A landscape with many valleys, sampled at points; each row gives a point and its height.
A ball rolls from a point to the lowest of its 3 nearest points, and stops where none of them is lower. Distance is the straight distance between rows; heights are no part of it.
Zivok: 7 7 -6 6 -15 1 -14 -31 6 1 -8 3 5 -13 -21 9 29 31 -7 15 -3 19  (h 203)
korot: 4 -29 -44 3 47 -16 -7 -14 -24 7 -17 -23 7 14 42 15 29 -15 -15 -61 -26 7  (h 628)
futu: 2 -11 -9 16 48 3 -9 -1 16 19 -7 -5 6 2 12 1 -18 -17 -4 -24 -32 -13  (h 171)
ser: 6 -5 12 -9 -39 17 30 -16 -3 -6 10 -14 -15 -2 -23 13 -16 23 -4 -4 -21 11  (h 331)
babuf: 11 4 -11 -17 -24 0 15 -32 15 14 6 11 -14 -10 10 5 3 -5 -2 12 -24 28  (h 290)
Feluz: 7 4 5 0 -32 4 -38 20 -10 1 13 -4 2 -29 -15 0 30 41 -2 5 66 4  (h 297)
napu: 8 -8 -12 9 52 -8 -7 5 28 29 6 -3 10 4 18 10 -1 -15 -8 -22 -33 -8  (h 298)
Vup: -16 -4 23 19 5 17 -16 -16 12 -16 -13 -6 -12 -14 -24 21 -44 1 -3 18 21 -19  (h 374)
Lup: 20 -12 1 7 40 -16 -1 35 28 13 -16 0 26 67 21 12 -22 -20 29 -34 -29 10  (h 289)
neb: -1 0 -12 -27 10 20 2 13 3 9 2 7 -13 -10 -11 -51 -8 -5 -3 26 8 1  (h 146)
Musig: 12 -8 -34 4 48 -13 -9 -20 15 23 2 10 -1 1 27 -31 29 -7 -3 -12 -24 10  (h 545)
fomi: 1 -11 -21 5 37 -18 -14 -22 -9 22 -2 13 -17 -10 29 0 13 -9 -20 -4 -21 -7  (h 636)
besip: 8 0 -5 -13 5 7 17 -15 19 20 3 10 -20 -3 12 -12 -4 -10 -20 13 -29 11  (h 187)
tipu: -5 -12 22 36 19 0 -21 -36 -13 -3 -17 8 14 2 -2 39 -8 20 -4 -1 -17 -21  (h 479)
bez: 0 -4 19 26 22 9 -1 -3 15 10 -5 6 -5 15 -5 27 -43 -20 10 -5 -33 -21  (h 362)
lomal: -7 -15 -4 -15 23 10 -2 23 4 10 2 -5 1 -19 -12 -49 -18 -10 -10 16 7 -9  (h 267)
zefek: -12 21 8 -31 -43 9 26 42 -24 -41 14 -6 -1 -4 8 -14 -4 -4 18 -8 44 -19  (h 566)
sulip: -15 -7 21 19 13 -23 -23 -16 -15 -3 -30 8 -1 -23 -4 3 -2 -3 -15 37 18 -24  (h 387)
Zofe: 6 8 3 -10 -35 18 27 -29 13 0 8 -6 -6 -3 -17 11 9 23 -5 -1 -19 31  (h 308)
nev: -11 -13 8 20 6 -24 -26 -25 -38 -1 -25 21 6 -16 5 10 19 13 -20 18 10 -15  (h 510)
Dure: 4 5 -8 -5 -50 16 -10 17 16 -16 9 9 -2 -23 -14 -9 27 39 2 1 35 16  (h 260)
luda: -1 21 -13 -13 -58 -27 -20 2 7 -11 18 4 16 -7 -2 -15 26 34 49 -3 62 13  (h 405)
reta: -1 -18 18 22 40 16 -13 -12 6 9 -7 -2 -12 -18 -4 -16 -48 -27 -2 20 -2 -19  (h 478)
rogu: 1 -16 -5 -30 -26 20 49 35 -26 -37 10 -19 -21 1 -15 -32 5 -9 -4 11 10 -5  (h 394)
Nezo: -3 -18 26 4 21 30 15 9 12 4 2 -22 -14 -6 -18 0 -50 -24 -2 -1 -21 -9  (h 364)
Bik: -4 -9 0 41 56 -4 -11 -4 21 10 6 -9 5 -18 -1 -30 -14 9 -20 -16 -26 9  (h 375)
bogab: -16 23 -2 -32 -9 8 0 36 -14 -14 5 8 -4 2 -5 -35 -14 -9 22 10 38 -15  (h 531)
Rul: -6 -13 11 21 44 1 -18 18 -1 4 -18 3 13 -15 -16 -42 -29 -15 4 17 15 -22  (h 457)
kob: -13 -12 18 -5 -40 13 31 17 -17 -38 -2 -27 -18 -9 -29 11 -5 5 -13 12 7 -7  (h 444)
mal: -1 -4 3 35 58 -11 -7 30 26 11 10 -18 24 10 4 -17 -21 -8 7 -44 -52 10  (h 327)
Tok: -5 -2 -3 23 50 4 4 19 35 16 19 -15 19 -4 1 -21 -9 9 -3 -29 -41 18  (h 263)
Vin: 2 6 -2 12 19 -11 -5 -32 5 25 -16 1 5 17 19 28 27 -2 1 -22 -30 15  (h 610)
bami: 4 -7 15 -8 -14 14 23 -4 -3 -6 2 -9 -5 3 -19 8 -23 -6 -18 24 -11 -2  (h 291)
vudut: -15 12 -2 -14 -30 5 23 12 -12 -16 12 8 -19 -10 3 -6 -7 1 -8 23 16 20  (h 182)
toses: -13 22 25 -3 -41 14 -9 24 -19 -37 2 1 0 -1 -12 0 -4 10 -3 10 56 -9  (h 319)
Podul: 15 -11 -35 4 27 -24 -3 -20 -13 8 -3 -8 6 31 45 10 28 -22 -11 -37 -36 10  (h 540)
Zugiv: 0 21 15 -8 -56 43 -7 31 -15 -21 29 -12 12 -21 -2 -17 24 29 14 -23 55 -22  (h 316)
Fizib: 7 -26 -13 21 56 -9 -8 44 31 14 -8 -25 32 49 23 3 1 -10 30 -38 -28 13  (h 368)
sumik: -16 17 -5 -11 -32 -31 -27 2 -10 -1 -6 16 16 1 -8 -4 23 19 21 36 41 1  (h 300)
gos: -22 12 8 -21 -8 -1 -22 31 -11 -6 -3 10 -7 -1 -4 -13 -19 -10 17 7 40 -28  (h 476)
zar: -7 9 -11 0 -43 6 -7 -3 2 -17 2 14 -12 -8 -21 -5 21 27 -3 26 19 20  (h 226)
lafu: 37 21 -1 -7 -17 -2 35 -28 23 19 11 10 3 19 -11 19 17 16 12 -17 -45 45  (h 438)
Ziku: -9 8 26 22 13 9 -9 -42 3 11 -11 3 2 9 -21 38 -22 -2 -7 14 -29 -16  (h 400)
gefu: -15 19 24 -12 -52 0 -2 25 -13 -21 13 7 5 -12 -6 -11 18 20 17 0 61 2  (h 286)
sav: 4 -17 -6 11 17 -15 -16 -42 -3 8 -15 14 1 4 25 22 19 -8 -12 1 -30 -2  (h 555)
Keviv: -1 12 -7 2 -21 -33 -49 -1 -21 1 -2 23 20 -17 -13 5 30 41 19 9 56 10  (h 314)
Musi: 2 -6 -11 11 -3 -34 -23 -34 -30 -3 -13 25 4 -10 6 -9 37 15 -8 18 16 1  (h 583)
sopot: 4 -1 -16 11 43 -6 -15 -5 9 25 3 0 3 8 30 8 12 -31 -2 -26 -37 -14  (h 361)
fozi: -1 -18 15 -4 -25 10 55 4 -16 -14 8 -16 -15 19 -22 13 -14 -12 -22 -8 -24 -14  (h 334)
fusev: 16 -17 -25 1 34 -29 -5 -24 -36 0 -18 2 5 -2 39 -5 28 -12 -20 -10 -7 -9  (h 752)
Zak: 16 10 1 16 18 -11 -4 -16 5 11 -19 3 17 52 26 38 28 -4 2 -35 -35 23  (h 634)
Pelen: 16 12 15 13 9 -7 -1 -28 22 20 -1 6 14 29 6 36 7 7 8 -26 -27 21  (h 633)
lugez: -10 6 0 -13 -4 -10 -22 20 -18 -1 -6 15 -13 -8 -4 -17 -10 -13 3 30 32 -2  (h 390)
Gomov: -14 23 24 -6 -20 13 3 39 -19 -28 -9 -12 -12 -4 -17 1 -24 -17 -2 8 49 -15  (h 365)
biv: 5 -9 -28 -30 -18 12 47 35 -1 -7 18 -5 -3 -13 4 -61 5 -1 0 12 -5 16  (h 448)
gazo: 4 9 2 9 24 1 6 -13 15 20 -16 5 2 -3 5 21 0 -6 -20 -3 -23 -3  (h 521)
vek: -11 -3 6 -11 22 -27 -42 17 -22 -5 -15 8 4 -14 -19 -19 -26 -16 10 14 41 -33  (h 151)
zuzem: -20 34 8 -13 -51 -15 -17 4 -7 -2 16 15 23 -4 4 7 16 35 51 -23 58 -21  (h 360)
vob: -3 3 6 -15 -56 16 5 10 -14 -32 7 -22 -8 -7 -36 10 9 30 -7 7 12 1  (h 458)
Gazad: -1 -28 -12 -28 -12 28 46 22 -13 -19 20 -24 -25 -18 -10 -23 -3 -6 -8 17 -21 4  (h 336)
Mopi: 6 1 -17 0 -47 -2 -5 -15 10 -12 9 6 5 -29 -8 -15 33 33 5 19 26 32  (h 270)
Pedu: 12 -17 -8 -14 8 28 38 8 12 5 17 -11 -16 -1 -11 -4 -37 -22 -18 -1 -27 4  (h 408)
nivun: -12 32 31 -10 -15 5 -1 28 -20 -18 -1 3 -1 3 -9 2 -20 0 21 -2 62 -28  (h 422)
giz: -15 -2 12 -18 -5 7 3 26 -6 -11 -3 -8 -13 -2 -23 -20 -31 -27 0 19 23 -19  (h 475)
votof: 14 -3 -24 6 9 -32 -9 -46 2 17 -5 10 -1 3 32 6 37 -7 -5 5 -21 18  (h 613)
pon: 15 2 6 -18 -16 18 58 -12 16 14 30 -8 -7 33 -8 24 -3 1 -1 -6 -31 19  (h 410)
Bom: 1 -10 -2 -25 -12 22 67 -1 1 -8 9 -23 -6 18 -12 13 -8 -7 -20 8 -36 -13  (h 379)
Ded: 6 -7 9 11 -26 41 -34 15 4 -10 4 1 -4 -21 -41 2 8 32 -1 13 36 -8  (h 320)
pobi: -7 30 7 -17 -29 -19 -29 4 -14 -10 1 19 7 -5 -18 4 18 21 18 6 56 -16  (h 190)
Pigu: 6 -6 -6 22 35 -17 -17 5 20 4 -15 -9 16 39 30 29 -11 -17 15 -21 -29 -11  (h 345)
ret: 10 -13 13 14 34 14 11 3 16 19 9 -4 -7 7 -2 17 -41 -24 0 -2 -36 -5  (h 310)
Zuz: -8 1 -12 -12 -26 -31 -15 -15 -6 12 -5 20 0 -12 17 -20 17 4 15 30 30 5  (h 388)
moga: 19 -11 -16 -13 -42 45 -18 14 21 -6 7 -18 -8 -18 -25 7 21 31 6 12 25 11  (h 287)
vamar: 10 -7 5 43 10 -4 -17 -34 10 16 -4 4 22 1 -15 42 23 22 -2 -24 -23 2  (h 546)
Gubiv: -4 17 -15 -18 -39 0 0 13 -3 -3 18 17 -14 -7 4 -16 12 3 13 28 28 28  (h 145)
vipe: -8 5 34 13 -27 21 -6 12 -7 -22 -1 -16 -8 -13 -25 10 -16 9 -11 5 55 -11  (h 363)
baga: -7 28 -4 -27 -49 -7 -4 26 -10 -15 9 11 6 1 21 -11 13 8 29 5 40 6  (h 238)
riruk: 14 -18 0 -11 23 15 47 15 24 10 24 -17 1 7 -10 -6 -32 -10 -11 -18 -44 1  (h 436)
gek: -1 3 -17 28 52 -1 0 13 31 18 9 -7 14 5 12 -34 2 18 -22 -31 -42 24  (h 115)
kisa: 9 13 -24 3 6 -16 -5 -35 13 6 4 2 -15 3 28 18 32 1 -3 -16 -38 27  (h 641)
mek: -5 -14 -10 0 42 0 -21 -1 -5 5 -3 5 10 -17 -4 -42 -8 -2 -5 18 11 -11  (h 453)
fupid: -6 -4 16 6 4 18 12 -17 7 7 5 1 -12 0 -10 26 -30 -2 -18 19 -27 1  (h 332)
Pel: 13 13 21 2 8 3 23 2 11 28 -10 4 2 38 6 30 -9 -1 -3 -11 -36 12  (h 649)
zapo: -7 -6 15 8 -34 15 13 15 -22 -24 -4 -35 -18 -8 -22 11 -27 -25 -14 13 27 -20  (h 416)
sul: -7 -7 4 12 30 -9 -12 -17 -1 11 -14 14 -4 -11 21 4 -5 -17 -10 22 -7 -21  (h 561)
Puv: 4 2 -10 7 -12 -11 -5 -30 0 5 -12 11 -1 -6 0 1 28 4 -5 21 -9 19  (h 90)
goz: 17 9 -11 -20 -25 2 40 -17 20 21 13 11 -15 17 1 12 -2 4 0 -10 -42 43  (h 383)
kosuv: 12 -12 -8 2 25 -34 -14 -43 -19 3 -2 16 0 -15 32 2 27 -11 -24 5 -7 2  (h 672)
duvuf: -7 0 18 17 26 2 -12 -35 9 11 -13 5 7 7 16 24 -11 -5 -7 1 -22 -13  (h 471)
zada: -2 -29 -6 12 34 -23 -9 -27 -29 15 -12 7 3 3 36 28 20 -19 -25 -20 -18 -17  (h 650)
kagup: 7 7 1 2 -18 26 0 -27 10 4 -3 -7 6 -3 -26 27 8 24 -3 -2 -16 23  (h 266)
mib: 12 3 -15 -17 -37 -10 25 -3 8 -1 5 13 -10 -6 18 -33 9 -4 11 27 8 33  (h 143)
ribi: -4 -16 1 -6 24 -29 -25 2 -30 11 -20 9 7 -12 -2 -25 0 -8 7 18 26 -33  (h 137)
Nefa: 3 -2 -35 7 57 -18 -13 -2 17 11 -2 -10 0 13 35 -6 27 -20 -8 -42 -41 8  (h 470)
tezis: -14 15 -22 -34 -29 0 27 38 -10 -32 7 11 1 -4 7 -25 -1 -12 31 -1 31 -5  (h 554)
Keb: -15 -5 26 24 8 4 -27 -3 -9 -12 -20 5 3 -24 -27 13 -4 13 -20 25 26 -13  (h 333)
dab: -2 -34 -19 7 32 -32 -9 18 3 3 -43 -9 34 81 36 12 12 -9 27 -30 -13 6  (h 140)
Biluz: 7 10 6 -9 -13 21 34 -9 7 10 16 -1 -7 21 -11 18 -14 -12 -8 -4 -33 8  (h 346)
Zuk: 4 -13 3 14 42 7 -10 -1 21 18 2 3 1 -24 -8 -25 -30 -14 -9 10 -14 0  (h 504)
biki: -5 -13 -4 11 18 -14 -16 -45 -14 -2 -14 11 6 -5 2 29 19 19 -15 3 -13 -4  (h 549)
Bibip: -14 -10 16 13 3 -2 -11 -4 0 -11 -14 3 -11 -12 -21 1 -21 -14 -8 28 16 -14  (h 141)
zira: -1 6 17 7 -57 18 10 36 -21 -56 12 -33 -7 -16 -13 11 7 18 -14 -20 31 -14  (h 474)
Togot: 8 -7 1 32 51 1 6 38 28 12 10 -9 19 24 -3 -3 -50 -10 31 -50 -35 -1  (h 391)
teba: 0 41 21 -27 -31 5 20 33 -34 -21 28 0 3 -3 7 -18 -5 -18 41 -32 40 -34  (h 576)
Kibar: -8 17 -5 -11 -9 -10 -11 -3 -2 0 -13 14 -4 -5 6 -6 13 -2 -3 27 20 0  (h 278)
Givi: 18 -4 -18 -1 37 9 6 -3 35 29 4 -9 -11 7 14 -9 -1 -10 -12 -19 -46 12  (h 323)
zapof: -1 -6 -3 -25 -27 15 35 -2 -1 -8 19 -9 -18 1 -2 -2 -14 -13 -4 22 -16 5  (h 249)
bogo: -23 45 0 -23 -43 -13 -14 25 -17 -10 0 13 11 -1 16 3 6 -2 32 0 53 -19  (h 296)

For each start below, name the point where the ball stops.
moga -> mib
Gomov -> pobi
Ded -> mib
tezis -> mib
Zofe -> Puv
korot -> futu
teba -> pobi
gos -> Puv

Call two points neighbours if one is among the 3 nearest of the other. Go from one point of each pair to the other, from neighbour to neighbour, staying as low as possible. Name the highest point that can't be avoided.
pobi, Puv -> gefu
futu, pobi -> Givi
besip, pobi -> babuf
dab, gek -> Fizib
Puv, mib -> zar
